Points, in no order, along strands that fork and pass close to each other.
Points whose rows are less than 58.5 apart are linked; no others are. Some points are linked to none.
Q64: [-40.3 -23.1 -17.2  30.2 -13.4 -45.0  17.3  26.9 -14.2 -40.2 -39.1 -24.5
  -8.9  -2.0  -6.0   0.6  24.4  -6.6  60.2  -1.4  -5.3  16.5 -24.7]
Q225: [-46.8 -15.2  17.0  18.3   2.1 -24.2 -16.9  32.0 -37.4 -12.6  -4.8  -9.3
  19.8 -36.0   4.7   4.7  14.2 -19.4  45.2  22.0   0.8   4.1 -49.4]
Q30: [  4.3   7.3  33.4  -8.6  -7.3  12.2 -40.2 -13.4 -17.8   9.8  -3.0  41.4
  18.1  -9.1  -5.0  30.3   2.9 -19.6   1.9   0.3  25.8 -22.1  -9.5]
Q696: [-19.7 -10.7   0.9   5.4 -27.4 -38.9  -4.2  28.1  -4.9   8.7 -41.7  16.7
  -2.9  39.3   6.1  32.1  -1.5 -10.0  31.7  -5.1  31.7 -28.8   8.3]
Q874: [-32.3 -42.6 -23.6  25.0   4.1 -36.6  17.3  38.6  -9.6 -43.6 -32.8 -26.3
  -5.4 -19.0  -0.5 -14.2  16.4  -6.0  57.7 -14.6 -15.0  34.7  -7.5]
Q648: [  5.2   1.2  11.0  -3.2   7.7   4.0 -36.1  -4.7  14.5  34.7  33.0  25.6
  -4.9 -22.5   1.5  17.8  -9.5 -24.0 -38.1  26.6  11.2 -18.7  -5.6]
Q850: [-17.1  49.6   8.2  40.9  -4.5   6.6 -23.0 -15.9 -25.9  18.2  19.1  27.9
 -14.0  -2.1  -3.4  35.7  -8.4   2.8  -1.4  42.0  10.7 -53.9 -20.6]
Q53: [ 27.0 -23.5 -25.2 -26.2  29.4   4.5  22.8  17.2  35.5  16.8   2.8  -4.3
  11.6  -8.4  12.1 -22.9   5.7  10.0 -14.0 -42.1   5.7  33.8  39.2]
Q74: [ 15.4 -23.5  -7.4 -29.1 -25.7 -32.6 -13.8  28.1  31.8  22.0 -23.5  25.4
  -2.0  33.9   9.4  13.6 -11.8   2.8 -12.0 -11.5  23.9  -7.0  45.1]
Q379: [-10.1 -11.7  15.1  -1.7   6.6 -22.7 -27.7  19.3   1.1  33.3   4.8   7.4
  -0.6  -9.7   0.6  20.2 -15.5 -23.3  -5.4  22.4  26.2 -28.3  -7.8]
Q915: [  7.9 -15.4  -8.2  13.1  32.7   7.8   7.7  -0.3  -8.3 -54.1  -7.4 -26.6
   0.3 -41.5   2.1 -30.6  11.4   1.6  23.7 -28.4 -19.0  35.5  -7.5]
Q537: [ 11.9  21.2  22.6 -21.0 -38.7  19.9 -27.2 -27.6  27.0  10.0  -3.2  54.5
  -1.5  38.4 -17.6  37.8 -30.5  18.5  -5.6  17.4  -2.6 -23.6  37.6]
Q824: [-29.9  18.9  -3.5  23.3 -26.3 -20.2  10.8  -1.7 -20.2 -21.8 -37.3   5.4
  -4.4  31.1  -2.2  24.5  23.2   0.7  49.0  -7.1  16.5 -15.5 -26.6]
Q41: [  7.2   6.9   7.1   3.7  30.5  16.7 -21.8  -5.3 -12.5  23.6  53.0  26.0
   7.7 -51.3   6.8 -11.8  12.8 -21.5 -34.0  20.7  -5.2  -5.0 -27.5]
Q702: [ 27.4  29.2  24.4 -11.2 -18.3  51.8   3.8 -54.3  -6.8   4.2  12.0  24.1
  22.4  14.9 -14.2  11.5  -7.7   6.6 -10.6  -2.8 -15.5  -6.3   4.2]
Q123: [ -3.9  -3.1 -22.8  24.6  15.4   3.2  27.3 -12.2  18.2 -42.3  -1.3 -67.0
 -27.4   1.0  -5.7 -35.6 -14.1  22.0   0.8 -10.8 -26.2  23.2   1.6]
Q369: [ 15.7   7.8   5.7  -4.3  -1.2  23.2   7.9 -21.5   1.4  -0.5   2.1  -5.9
   7.8  11.0  -4.5 -10.4   5.4   1.8  -5.0 -23.0   0.1   2.5   0.6]
Q427: [ 15.7  -4.4   9.7 -17.9  17.4  18.3   0.4  -9.9   8.2   6.9   9.7   0.3
  15.0  -9.7  -1.4  -9.1   8.4 -11.7  -9.6 -24.6   7.4  10.5   9.1]
Q87: [ 17.7   7.3 -29.0 -13.5 -21.0  14.7  26.8  14.3 -26.0 -26.2 -21.2  12.5
   9.5  18.9  13.1  -6.7  38.6  19.8  -1.5 -42.4  -1.8  21.1   1.7]
Q235: [-10.4  -1.4  25.7  -6.8  -4.5  -8.8 -38.7   3.3 -10.7  15.6  -7.5  26.9
   9.7  -8.1   0.2  28.3  -6.4 -21.4   6.8  10.6  29.4 -21.8  -8.4]
Q372: [ 25.4 -23.9  -0.7 -37.1   2.8 -11.8 -16.5  13.2  24.9  21.5  -2.5  25.6
  14.9   2.9   2.1   5.6   2.4 -11.9 -18.8 -25.7  23.8  13.0  37.7]
Q825: [ 13.9 -29.7   5.7 -39.9  -0.8 -19.0 -39.0  12.6  37.7  27.7  -5.1  32.2
   7.7  -4.6   2.0  13.2 -12.8 -24.2 -15.5  -2.0  30.8   6.0  35.9]
Q974: [ -2.8  -7.1  29.1 -10.4  10.9   6.0 -21.4   1.2 -27.6  -2.6  -6.2  17.0
  29.8 -32.2   3.4   3.2  18.1 -25.5  14.5  -9.5  18.3  -2.0 -24.7]
Q76: [  4.9  27.2  12.2   7.9 -15.9  26.9   8.5 -31.3 -28.3 -20.2 -14.6  11.0
  11.7  16.4  -8.1   5.9  21.7   0.5  18.5 -14.7   4.1  -7.3 -18.0]
Q193: [  6.9 -29.7  11.7 -25.3  48.9  -0.1  -9.3  16.3  14.3  30.4  20.4   1.6
  21.5 -50.9   3.3  -7.5   3.1 -25.9  -9.2  -7.9  13.0  21.7   4.3]
Q720: [ -9.5  41.3  -4.8  33.8  -9.8  34.7  12.5 -49.6 -17.8 -27.9   9.9 -33.6
 -16.3   2.6 -14.7 -15.2  -5.9  23.3   2.0  17.8 -30.1  -0.8 -31.6]
Q853: [  8.8  28.8 -13.7  16.8  19.4  28.0  12.2 -31.4  17.2  27.1  57.0 -15.7
 -15.0 -13.0  -5.0 -22.7 -12.4   6.6 -50.5  33.2 -28.5  -3.4 -11.3]
Q422: [ -2.6  14.6 -13.5  22.0  21.4 -10.8  26.1   5.2  25.6  29.3  38.2 -49.0
 -44.0  -0.3   1.8 -26.5 -22.9   9.7 -40.9  46.0 -14.8 -15.1  -4.1]
Q513: [ 12.3 -18.2  15.6 -25.1  31.2   7.9  -5.8   7.6  -1.4   9.6   9.0   6.4
  25.8 -31.6   2.1 -11.7  11.3 -22.7  -1.9 -25.4  15.3  14.9   4.8]
Q357: [ 38.3  -0.2  -4.8 -38.5 -30.3  12.8  -9.0   2.2  -0.9   5.2  -9.9  47.4
  17.4  23.8   7.9  12.5   9.2  14.0 -25.1 -34.6   7.2   8.8  33.5]
Q450: [-20.7 -38.4  20.0 -13.8   6.8 -28.1 -25.1  39.5 -13.7  22.6 -14.0  13.2
  29.6 -19.8   0.2  10.0  -0.2 -27.1  27.5   0.2  23.4  -7.6  -5.2]
Q940: [-23.6 -19.7   1.0  28.2  15.6 -15.0  -9.5   7.0 -25.9 -57.2  -4.8 -30.6
   3.0 -48.2   1.5  -9.9  14.1 -11.0  38.0  -0.1 -20.7  28.9 -34.7]
Q865: [-34.7   1.2  -0.3  35.4  17.6 -15.9 -19.7  15.8 -35.5 -22.9  17.7 -17.4
  -3.6 -55.0   5.1 -23.2  12.5  -5.5  19.6  30.9 -17.1  -2.7 -46.4]
Q444: [-47.1  -6.6   6.0  31.7  -3.6 -32.0  -8.2  15.3 -28.3 -32.7 -18.6 -20.5
   2.5 -23.3  -5.7   5.0  16.6 -12.9  53.1  23.3  -4.1   2.8 -48.9]
Q788: [ 18.4   3.3   0.1  -7.2  40.5  35.6   8.2 -21.8  13.2   6.0  38.6 -13.9
   4.3 -38.9  -5.7 -22.7   3.3  -6.7 -29.8  -2.8  -8.0  22.0  -6.4]
Q297: [ 18.8  11.3  25.4 -25.5 -27.3  16.2 -42.7 -26.8  29.7  14.4   0.1  53.8
   1.8  14.2 -10.6  30.6 -18.6  -3.0 -14.6  13.7  15.1 -15.8  26.9]
Q852: [  9.0  -1.8   2.4  -1.4  33.3   6.7 -22.2  -2.5  12.6  39.1  53.3  23.8
   3.7 -35.6   8.9  -1.9   3.0 -25.2 -47.2  19.6  -1.1  -2.4  -8.8]
Q941: [ 22.2 -21.3 -24.9 -35.8 -27.8 -18.8  -1.2  33.0  14.9  18.3 -19.9  25.9
   4.2  26.8  15.5   9.3   1.0  14.8 -19.8 -33.3  21.3   4.1  44.7]
Q864: [  4.1 -22.0 -29.0  -0.5   6.2  -2.0  26.4  30.1 -12.9 -35.9 -24.2  -1.9
   3.3  -6.6  12.0 -20.0  29.0  10.3  22.5 -43.2  -1.8  31.5   5.9]
Q827: [-26.6 -49.5  10.4  -9.0   9.1 -38.9 -13.0  53.2  -6.4  28.3 -15.3  -6.6
  16.7 -10.4   0.0   2.4 -11.6 -28.2  29.6   7.8  20.8  -2.9   6.7]
Q395: [ 18.9  -2.2  16.1 -24.3   9.2  13.0 -44.4 -20.3  32.1  31.4  38.2  40.9
   2.5 -23.0   5.3  21.0  -5.6 -27.9 -45.1  29.2   9.6   3.8  11.1]
Q327: [-38.1   8.3   0.3  33.4  -6.9 -19.2  -5.7 -10.9 -22.4 -48.5 -20.0 -23.3
  -6.5 -17.7  -3.9   5.4  23.6 -12.4  45.7  10.9  -7.6   8.7 -50.5]
Q514: [-13.1  32.4  -9.2  38.6   3.2  16.9   4.9 -33.6 -13.5 -23.9  14.5 -40.9
 -23.3 -11.6  -5.8 -15.1  -6.8  18.5  -6.9  25.6 -23.8  -5.5 -30.0]
Q725: [ 14.3 -11.4  -9.0 -25.6 -41.2 -30.8  -3.5  32.1  32.8  17.2 -28.3  22.4
 -16.3  54.7   6.6  17.0 -22.8  21.9 -15.0  -5.5  15.0 -13.8  48.9]
Q336: [ -7.7   5.8  11.0   6.4  23.7  12.9  -9.9  -9.6 -24.4 -14.0  18.2 -12.4
   5.7 -42.5  -1.7 -22.1   9.4 -10.8   1.1  -0.5  -1.9   6.1 -30.0]
Q538: [-17.2  13.7   3.4  23.8   1.7 -27.6  23.3  10.5   2.7  16.0 -11.7 -48.2
 -39.0  22.4   0.0   0.7 -24.1   8.5   7.3  39.8  12.6 -28.1  -5.8]
Q146: [ 30.9 -20.5 -18.8 -34.4  11.9  -4.0  11.9  17.7  32.7  17.8   2.2  14.1
  13.5   8.4   8.1  -9.3   6.0   1.0 -24.0 -37.7  12.5  27.2  47.8]
Q82: [  0.6  -8.3 -12.0  -2.5  43.3  12.6  10.1  -1.1  25.8  21.4  34.5 -29.3
  -5.4 -28.2   1.5 -21.2  -7.3 -10.3 -28.4   5.4  -5.4  15.0   1.7]
Q836: [  2.9 -15.8 -26.3  15.6  23.9   1.2  35.2   3.4  29.1 -22.6  -0.3 -61.8
 -25.0  -7.9  -1.2 -44.2 -14.6  22.0   1.7 -18.2 -20.5  30.8  16.9]
Q593: [ -8.6  48.0   4.7  45.5  -1.0  -1.5 -14.7 -11.9  -8.7  29.5  34.5  26.9
 -27.6   2.5  -6.5  11.5 -15.8   7.3 -26.4  54.1  -3.1 -52.0 -15.7]
Q78: [ 41.5  15.2  25.9 -24.3 -23.6  38.9 -12.1 -30.1 -11.9  -5.6  -1.8  56.5
  29.8  10.9  -6.4  14.7  12.5  -6.2 -11.2 -18.5   0.4  -2.5  15.7]
Q257: [  2.3  16.5   4.9   2.0   1.2  19.7   4.7 -26.1   1.4   8.2   7.4 -15.7
  -3.3   8.8  -9.4  -2.3  -5.0   0.8  -6.5   0.8   0.6 -10.4  -4.8]
Q642: [-12.3 -30.6  28.2 -18.1  32.2  -3.2 -23.2  34.9 -21.3  18.7  14.3  11.0
  38.5 -52.6   4.5  -2.0   6.5 -25.8  14.4  -0.1  13.1  10.9 -18.7]
Q300: [ 36.6  14.5 -19.1 -32.7 -25.0  37.3  37.3 -20.4  -9.7  -5.2  -0.2  21.0
  20.7  34.1   2.9  -7.7   6.9  40.5 -26.6 -38.3 -28.6  15.3  20.9]
Q16: [  6.0 -17.5 -21.4   7.7  14.7   1.3  20.0  18.3 -18.3 -57.1 -17.5  -9.0
   4.6 -23.8  11.8 -22.5  31.3   4.8  29.2 -43.5 -12.2  40.7  -6.2]
Q85: [  2.3 -13.1 -28.8  -1.6  14.4  -1.5  47.3  16.2  32.0  -5.4  -2.6 -56.6
 -20.3  21.8   2.2 -35.6 -13.3  24.4  -1.5 -24.4 -13.7  16.4  30.9]
Q630: [-11.3   5.4  22.2   3.3  14.6  11.7 -14.6  -7.3 -37.0 -18.7   4.0  -1.2
  16.4 -34.9  -1.8  -7.8  18.3 -21.1  16.2   0.9   0.4   0.9 -38.6]
Q687: [ -8.4  34.7   1.5  34.7  13.8   7.1 -19.7 -14.3 -23.7  23.2  40.2  20.2
  -7.5 -26.8   0.6 -11.5   4.5  -4.8 -22.1  34.2  -9.4 -34.4 -30.3]
Q620: [-14.0  36.1  15.8  24.9  -5.2  19.3 -24.1 -25.4 -31.9   6.9  10.5  19.7
   1.8  -7.2  -6.9  27.5  -1.8  -6.3   4.1  23.6  11.7 -32.8 -27.0]
Q364: [-25.6  -1.8   1.8  32.8  16.3  -8.4 -16.5  -3.5 -35.3 -51.1   6.2 -24.3
  -0.8 -54.3  -1.7 -12.0  13.9  -8.4  22.2  16.1 -23.7  21.2 -48.5]
Q978: [-29.4 -36.1  -7.6  31.0   7.5 -33.8   4.5  21.1 -14.0 -59.4 -19.3 -32.1
  -0.2 -37.2  -2.5  -8.1  15.3  -8.9  54.2 -10.8 -25.7  42.0 -21.7]
Q818: [  1.2  24.7  -3.1  -1.7 -37.3   8.2  21.1 -16.0  -3.9   0.3 -19.0  14.6
  -1.0  59.1  -2.3  19.8  -6.3  29.5   3.5 -16.8  -6.6 -19.9  12.2]
Q611: [  8.8   9.6   1.4   6.4  22.5  33.7  -0.2 -21.6 -15.0  -9.7  28.8 -14.3
   1.4 -37.9  -2.8 -26.5   5.9  -6.6 -16.4   9.1  -9.5   5.7 -24.0]
Q791: [ 19.9  -9.8   1.4   2.9  37.9  28.3  14.7  -7.8  -4.3 -42.4   6.1 -19.8
   2.9 -44.7  -1.7 -31.5  10.4  -2.8   4.8 -27.4 -17.4  36.1  -8.4]
Q270: [-32.9  30.6   9.8  30.5 -19.6  -4.3   1.8 -15.6 -24.2 -19.7 -26.7   0.2
  -2.8  18.9  -9.1  26.9  15.9  -2.3  47.4   6.1  13.1 -20.4 -35.0]
Q412: [ -1.8 -44.2 -21.3 -21.8   1.8 -30.1   1.1  57.7 -16.5  12.2 -30.2  22.4
  26.0  -7.0  17.0  -0.5  20.7  -8.3  23.7 -32.6  22.8  14.6  20.3]
Q296: [ -1.6  26.4 -15.4  25.7  22.9   9.2  16.2 -16.2  17.3  20.6  46.0 -32.7
 -34.0  -8.8  -3.0 -29.3 -17.6   8.0 -43.9  37.5 -24.1  -8.3 -12.0]
Q318: [ 12.9  42.0  16.0   8.5 -15.2  53.8   8.2 -60.7 -11.1   5.4  20.9   8.0
  12.3  12.8 -18.0  13.6 -12.3  17.3 -10.5  18.6 -22.5 -18.1  -7.7]
Q66: [ 23.9  14.4  12.8 -30.2  -5.0  31.8  -5.9 -47.1  40.5  26.2  32.8  22.9
   7.3  19.6 -12.8  15.4 -23.6   0.6 -45.9  17.3 -22.4   3.1  19.6]
Q322: [  9.7 -23.9  19.9 -34.5  -7.3 -15.5 -54.2   6.9  37.3  26.9  -2.6  43.2
  -1.8  -7.4  -0.7  23.2 -14.0 -27.2 -15.2  14.6  35.5  -6.3  21.8]
Q587: [-26.4  36.0 -15.5  51.3   4.9  -8.2   4.2 -11.4 -18.8 -19.7  10.7 -39.6
 -41.1  -6.5  -3.5 -17.4  -8.5  12.5   1.3  45.6 -14.6 -21.3 -33.8]
Q739: [ -4.0  17.5   7.5   9.5   1.8 -11.8  25.0  -0.9  21.6  26.2   3.0 -45.2
 -33.0  38.1  -7.7   5.9 -33.7  16.4 -15.3  35.7   0.7 -25.5   3.6]
Q697: [ 22.3   8.6  34.3 -17.0 -15.1  24.9 -34.2 -26.8 -10.0   5.6  -3.8  54.9
  23.2   0.7  -6.0  27.8   4.9 -17.5  -4.4  -7.2  16.4 -12.6   8.2]
Q128: [  5.0  26.7  -7.5  15.2 -18.2  27.6  26.6 -35.5 -15.2 -37.5 -10.5 -18.4
  -3.4  22.8  -9.4 -16.5  11.5  21.4  11.2 -20.2 -20.5   9.3 -13.5]
Q493: [ -6.2  13.7   7.0  16.2  10.3  -4.4 -26.4  -0.5  -6.7  32.7  30.5  22.3
  -8.1 -22.6  -0.1   7.0  -7.0 -14.2 -24.7  36.5   8.3 -33.7 -18.8]
Q231: [ 19.1  10.5   5.4 -19.6   7.3  30.4  -7.7 -38.8  40.9  35.8  50.1  16.1
  -1.7   9.1   0.7  13.3 -19.5  -4.5 -59.1  32.7 -18.9   6.5  12.5]
Q896: [-15.7  21.2   3.1  28.7  -7.6  10.3  -4.6 -27.6 -34.6 -54.3 -13.6 -15.6
  -3.7 -18.1  -7.3  -2.5  28.6  -7.5  31.5   3.4 -11.0   9.3 -47.9]
Q304: [-27.6  35.9   7.9  34.6 -13.6 -15.9  20.1  -4.3  -4.9  -5.3 -24.0 -31.0
 -28.7  43.4  -7.6  24.3 -14.1  14.4  28.0  30.0   9.8 -34.4 -10.2]
Q89: [-16.6 -41.5  -4.2  -8.5  25.5 -31.3   5.5  44.1   5.9  25.7 -16.7 -21.0
   2.9 -10.3   2.4 -11.6 -12.3 -20.0  19.5  -3.6  20.3   4.1  18.2]
Q101: [ -3.7 -13.0 -23.7  37.5  23.9  -6.2  15.8 -11.1   3.9 -55.6  -3.1 -66.2
 -22.7 -24.5  -1.9 -29.5  -6.6  12.0  10.5 -16.3 -30.6  32.3  -6.4]
Q943: [ 16.2  -4.4   9.0 -37.6 -12.7 -15.8   3.1 -10.1  69.0  27.5   5.7   7.7
 -18.7  53.1  -5.1  13.2 -42.2  15.5 -39.8  21.1 -15.0  -4.7  44.8]
Q306: [-40.9   0.9 -13.3  44.2   3.0 -39.6   6.6  15.6 -15.0 -21.0 -10.7 -57.1
 -30.6 -15.8  -1.6  -8.0  -5.7  -7.4  29.2  41.3 -11.6  -4.4 -35.2]
Q37: [ 13.0  20.8  -0.5   0.8  12.0  28.0   3.0 -34.8  24.6  33.9  53.8   3.1
  -3.9  -1.7  -4.3  -1.6 -15.0  -4.4 -57.1  29.2 -18.7  -3.1   0.9]
Q623: [ 10.8  -6.7 -22.9 -14.9   9.1   1.9  44.7   4.4  37.5  10.1   3.6 -37.0
 -11.3  27.8   0.5 -29.9  -9.6  25.8 -19.4 -26.9 -14.2  16.3  31.1]
Q202: [ -8.4  18.5  -8.0   8.2 -34.2  -6.3  21.4   3.2  -5.1  -4.6 -29.4   2.7
  -8.4  56.1   2.4  16.9   1.4  23.5  18.3 -15.5   5.9 -15.9   5.5]
Q990: [  3.8  29.8  13.5  24.5  -8.6  35.1  -0.5 -43.7 -37.7 -50.1  -7.6  -3.5
   5.4 -16.1 -10.9  -6.5  27.9  -3.7  22.4  -1.0 -15.5  13.5 -37.8]
Q174: [-36.3  15.0 -15.4  58.8   8.1 -32.3   4.8  13.8 -20.9 -14.6   1.6 -46.9
 -42.3 -16.1   4.8 -19.2  -7.1   4.5  10.5  57.4 -14.2 -20.1 -33.1]
Q387: [ 27.1  15.3 -10.7 -28.0 -26.2  38.9  44.8 -40.2  -2.8  -5.2   8.2  15.2
  17.5  37.4 -11.5 -11.5  -7.0  40.5 -19.7 -23.9 -47.8   3.0  19.0]
Q417: [  9.9 -29.4 -24.1 -24.0 -11.1 -22.9   2.5  42.4  -1.1  17.4 -25.8  15.4
  14.0  15.5  15.7   2.6  11.2   1.9   1.3 -32.7  30.9   5.0  30.7]
Q485: [ -6.6  23.4  10.8  14.5   0.3  17.3 -14.0 -19.9 -20.6   6.8  10.7  -5.1
   1.3 -10.1  -3.2   6.5   0.9  -4.5  -3.9  12.0   7.2 -19.2 -25.3]
Q29: [-36.0  -2.3 -11.4  25.3 -20.7 -33.9  20.5  15.8 -12.7 -22.9 -38.8 -18.3
 -12.4  23.4  -0.7   6.0  20.2  -5.8  54.9  -2.2   6.2  -4.2 -23.8]
Q742: [ 23.1 -15.9 -12.7  -3.6  44.5  27.3  25.8   0.5  21.6 -21.6   6.2 -26.6
  -0.9 -36.2   4.1 -37.0   4.7  12.0  -1.9 -36.8 -13.8  42.1  12.9]
Q187: [ 30.4   7.0 -28.2 -24.0 -15.6  27.4  35.0   6.0 -10.9 -13.3  -6.6   3.1
   9.6  24.2  10.2 -14.7  21.1  34.2 -15.6 -44.0 -11.3  21.1  15.2]
Q155: [-10.0 -23.3   5.5  -9.9 -21.1 -33.8 -20.2  27.7  -6.2  10.8 -35.3  28.9
  10.3  23.7   6.0  21.5   2.1 -18.5  24.7 -14.6  34.7 -21.4  12.3]
Q451: [  8.9 -23.8   4.5 -19.8 -19.7 -19.0 -19.4  26.2 -18.5   0.7 -30.3  41.9
  25.2  12.6  12.6  17.0  23.0 -14.2  14.9 -29.4  31.2  -9.0  13.5]
Q719: [ -5.6 -25.9  33.3 -21.0  16.7  -9.7 -31.7  27.4 -27.3  11.1  -1.2  22.9
  42.0 -36.3   6.3   6.5   9.2 -29.7  19.5  -9.2  19.9  -0.4 -17.8]
Q102: [ -2.0 -16.6 -43.8 -11.8 -32.9 -20.5  21.0  50.7 -22.0  -2.8 -34.0   6.0
   0.5  29.0  25.7  11.9  25.9  14.7  10.3 -29.8  21.9  10.8  11.3]
Q236: [ 10.4 -11.1 -20.6 -11.7  -6.4 -14.5  27.1  19.6  25.7  19.2  -6.8 -22.6
  -7.3  36.6   7.4 -14.0 -10.5  18.3 -15.4 -22.5   2.8  -3.0  34.7]
Q96: [ -1.5  42.5   6.2  21.2 -15.8  45.0  18.0 -54.0 -13.2 -12.5  12.6 -18.8
   1.2  19.8 -16.7  -0.4 -13.5  22.1   2.7  15.2 -25.7 -13.6 -20.9]
Q908: [  8.0  -2.0  28.8 -24.6 -18.2   1.2 -53.3  -7.6  22.5  19.2  -5.3  48.3
  -0.3   4.0  -7.4  31.3 -16.1 -16.4  -9.4  14.0  29.0 -20.0  20.2]
Q358: [ -2.9 -20.1 -26.8  -1.0  -9.2 -22.4  29.4  36.6   9.2   6.3 -24.7 -22.1
  -7.8  29.7   9.5 -14.7   1.4   7.9  11.7 -22.1  12.5   0.0  30.8]
Q933: [-30.6  19.6   6.9  37.0  -7.9 -32.0  18.4   7.7 -10.5   0.7 -23.1 -40.4
 -35.9  23.8  -2.1  15.7 -10.0   4.8  33.8  37.8  16.1 -27.1 -19.4]
Q873: [-12.9  29.1  12.1  21.9 -13.1  13.7  -5.5 -25.6 -34.4 -17.4 -15.8   7.5
   5.3   3.4  -4.6  19.9  18.2  -5.6  32.3   0.3   9.3 -16.3 -33.3]
Q162: [ 21.5 -17.2 -21.7 -11.0  30.8  17.9  32.4   4.5  24.6  -6.0   6.7 -21.8
   3.6  -8.4   5.2 -36.5   5.7  14.9  -5.2 -42.4  -4.5  32.6  19.0]
Q255: [-20.2 -17.9 -19.1  42.0  15.2 -20.2   6.5  -1.9  -6.6 -54.8 -11.8 -58.4
 -23.1 -30.2  -2.2 -18.8  -2.7   2.2  21.7   0.4 -26.3  26.2 -19.1]
Q210: [  9.7  -1.2   9.7 -19.4  -2.6 -18.2  20.7  -4.8  55.4  35.2   9.4 -19.4
 -27.1  46.5  -4.9  14.1 -42.7  13.4 -35.7  23.2  -8.2 -11.9  33.2]
Q175: [ 12.7  -0.9 -11.9 -33.1 -49.4 -16.8   3.1  15.8  25.0  12.8 -21.1  26.6
 -11.3  64.2   7.5  22.6 -23.9  36.9 -21.9  -8.6  -3.5 -17.5  46.0]
Q518: [-33.5   0.2  -0.7  26.5  19.0 -23.3 -19.1  30.6 -29.6   8.3  26.7 -12.5
  -1.5 -45.5   7.0 -23.1   0.4 -11.1   8.5  33.4  -6.8 -14.6 -35.9]
Q519: [ -2.6  -6.2  -0.8  -2.7  23.9  -5.7   7.7   4.2  31.0  33.9  23.9 -30.3
 -15.7  -4.5   1.9  -9.8 -17.4  -8.4 -30.0  16.4   6.8  -4.2   6.4]
Q419: [ 22.6  -6.1  -0.1 -46.4 -25.1  -5.9   1.0  -8.6  52.7  23.4   3.9  21.3
  -5.6  50.0  -4.5   7.0 -25.0  21.4 -35.6  -5.6 -15.2   4.6  51.7]
Q136: [ -8.5 -30.4  16.2 -16.6  44.5  -6.7 -22.8  34.7  -1.9  30.3  31.2   9.5
  25.0 -61.5   8.9  -8.3   1.1 -25.6  -6.8  13.4   6.3  11.2 -10.1]
Q893: [ 27.9  -5.7   6.3 -34.1 -32.0  -0.8 -26.7   4.7  10.6   8.3 -18.8  53.3
  12.2  26.3   4.1  15.7   2.6   2.9 -13.0 -23.8  19.5  -4.8  33.1]
Q776: [  1.6   7.4   6.3  -9.9   1.2  -9.3  19.7  -4.0  38.3  28.9   7.0 -32.3
 -24.3  37.2  -6.5  -0.3 -33.9  12.3 -24.2  17.5  -5.6 -19.0  19.9]
Q282: [-22.4  25.1   0.9  23.9 -20.6 -14.4  25.0  -3.8  -2.7  -8.6 -31.0 -23.7
 -21.9  52.2  -5.5  16.8  -3.9  17.9  28.3   4.6   3.3 -24.0  -3.3]
Q509: [ 48.9   8.9   7.8 -33.7 -21.4  35.6   5.8 -17.0  -7.8  -2.1  -6.2  50.7
  27.6  17.9  -1.5   5.6  18.1   4.1 -26.2 -32.4  -4.8  12.1  26.5]
Q759: [ 28.1  -4.5 -19.6 -49.2 -38.9  -7.3  -0.5   5.1  34.0  18.9  -5.8  32.4
  -0.5  49.3   4.2  10.9 -16.5  33.1 -35.8 -16.9 -13.2   2.4  49.3]
Q699: [-12.7 -36.6 -18.4  -3.1  12.4 -26.3  17.9  44.9   1.9  13.4 -22.8 -19.1
  -2.1   2.0   5.9 -13.9   1.5  -5.4  24.2 -23.1  16.6   9.1  21.9]
Q207: [  9.6  27.3  26.1 -14.5 -32.3  33.9 -15.1 -47.4  21.3  11.2  12.0  51.3
   3.2  30.1 -24.3  44.6 -35.1  21.9 -11.5  25.0 -12.4 -26.7  29.5]
Q595: [ 18.4 -15.9 -33.1 -12.7  -2.7   4.0  23.6  32.8 -20.5 -17.5 -23.9   7.8
   7.4   3.4  20.7 -12.5  33.0  16.3   5.5 -46.1   8.5  25.1  16.1]
Q333: [ 23.5 -28.7  12.3 -32.6  30.5   2.2  -3.5  26.1 -10.2   2.1  -6.5  23.3
  37.9 -33.0   5.8 -12.0  21.0 -18.2   8.5 -38.4  16.9  24.0   9.7]
Q640: [ 16.5  21.3   1.7   1.8 -19.1  31.8  17.9 -29.1 -19.6 -17.9  -9.9   7.3
  10.1  25.6  -1.5  -4.6  16.5  12.6   9.3 -24.3  -8.3   1.7  -2.2]
Q385: [-39.4 -19.5 -14.9  43.7  10.4 -35.3   3.1  12.8 -12.8 -44.9 -12.8 -54.7
 -21.1 -29.9  -1.3  -7.1  -4.3  -4.4  32.9  24.9 -24.9  17.7 -25.5]
Q196: [ 10.3 -41.0  -1.4 -25.8  17.5 -12.6  -1.4  43.0 -13.4   9.2 -18.4  21.9
  33.6 -21.6  15.2  -8.0  20.3 -14.7  19.9 -37.9  20.1  19.7  18.8]
Q950: [ 18.3  19.7  19.8 -25.3 -23.6  41.2  -9.8 -56.4  31.6  20.3  27.1  36.7
   5.9  23.5 -16.6  31.7 -32.4  15.7 -36.1  30.9 -30.1 -12.0  21.2]
Q889: [ 20.4 -21.3   6.8 -33.6 -22.6 -18.6 -35.1  19.2  -4.3   8.7 -25.0  53.2
  21.0   9.3   9.0  18.0   7.8 -16.2   1.1 -24.4  32.8  -5.1  26.6]
Q575: [  8.4  22.5   1.5  17.6  -2.8  34.0  12.7 -42.3 -23.2 -46.6  -4.5 -15.1
  -1.8  -5.8 -10.2 -19.2  17.3   6.0  13.0 -12.2 -21.3  18.2 -22.1]
Q614: [-22.8   7.7  -7.1  17.2 -29.9 -28.5   3.6  13.6 -16.2  -9.5 -41.5  13.4
  -0.9  41.6   1.3  33.0  17.7  -4.1  41.3 -11.2  27.6 -21.6 -10.1]
Q57: [-36.3 -33.3  25.9   0.3  15.5 -17.4 -18.2  44.1 -34.6  -6.1  -0.4  -3.1
  37.8 -44.5   5.0  -3.9  10.7 -18.7  46.0   6.7   4.1  18.6 -32.0]
Q212: [ -3.3   5.2  -3.6   7.2  22.1 -15.2  19.5  12.1  34.2  40.5  32.8 -37.5
 -36.1   2.8   4.5 -11.2 -25.1  -3.2 -41.8  44.9  -2.6 -16.7   5.3]
Q434: [ 18.4   7.9   7.1 -17.9   5.5  20.1 -30.5 -31.1  38.0  35.6  48.1  37.4
  -6.1  -3.4   2.2  16.9 -14.0 -17.4 -61.1  40.7  -9.4   0.6  12.0]

A fork is a point with three links. Follow the links from the first point to the second and name the forks in between, in order.
Q212, Q162 | Q231
Q896, Q78 | Q640 > Q824
Q943, Q896 | Q513 > Q369 > Q640
Q776, Q369 | Q513
Q327, Q270 | Q640

Follow the links from the first point to the second, and from the first to the third. Name the last point that the two ways share.
Q836, Q333, Q82 | Q719
Q136, Q850, Q896 | Q369
Q175, Q575, Q719 | Q513
Q395, Q611, Q825 | Q231
Q101, Q630, Q412 | Q719
Q699, Q759, Q128 | Q513
Q485, Q642, Q270 | Q369
Q493, Q212, Q53 | Q231
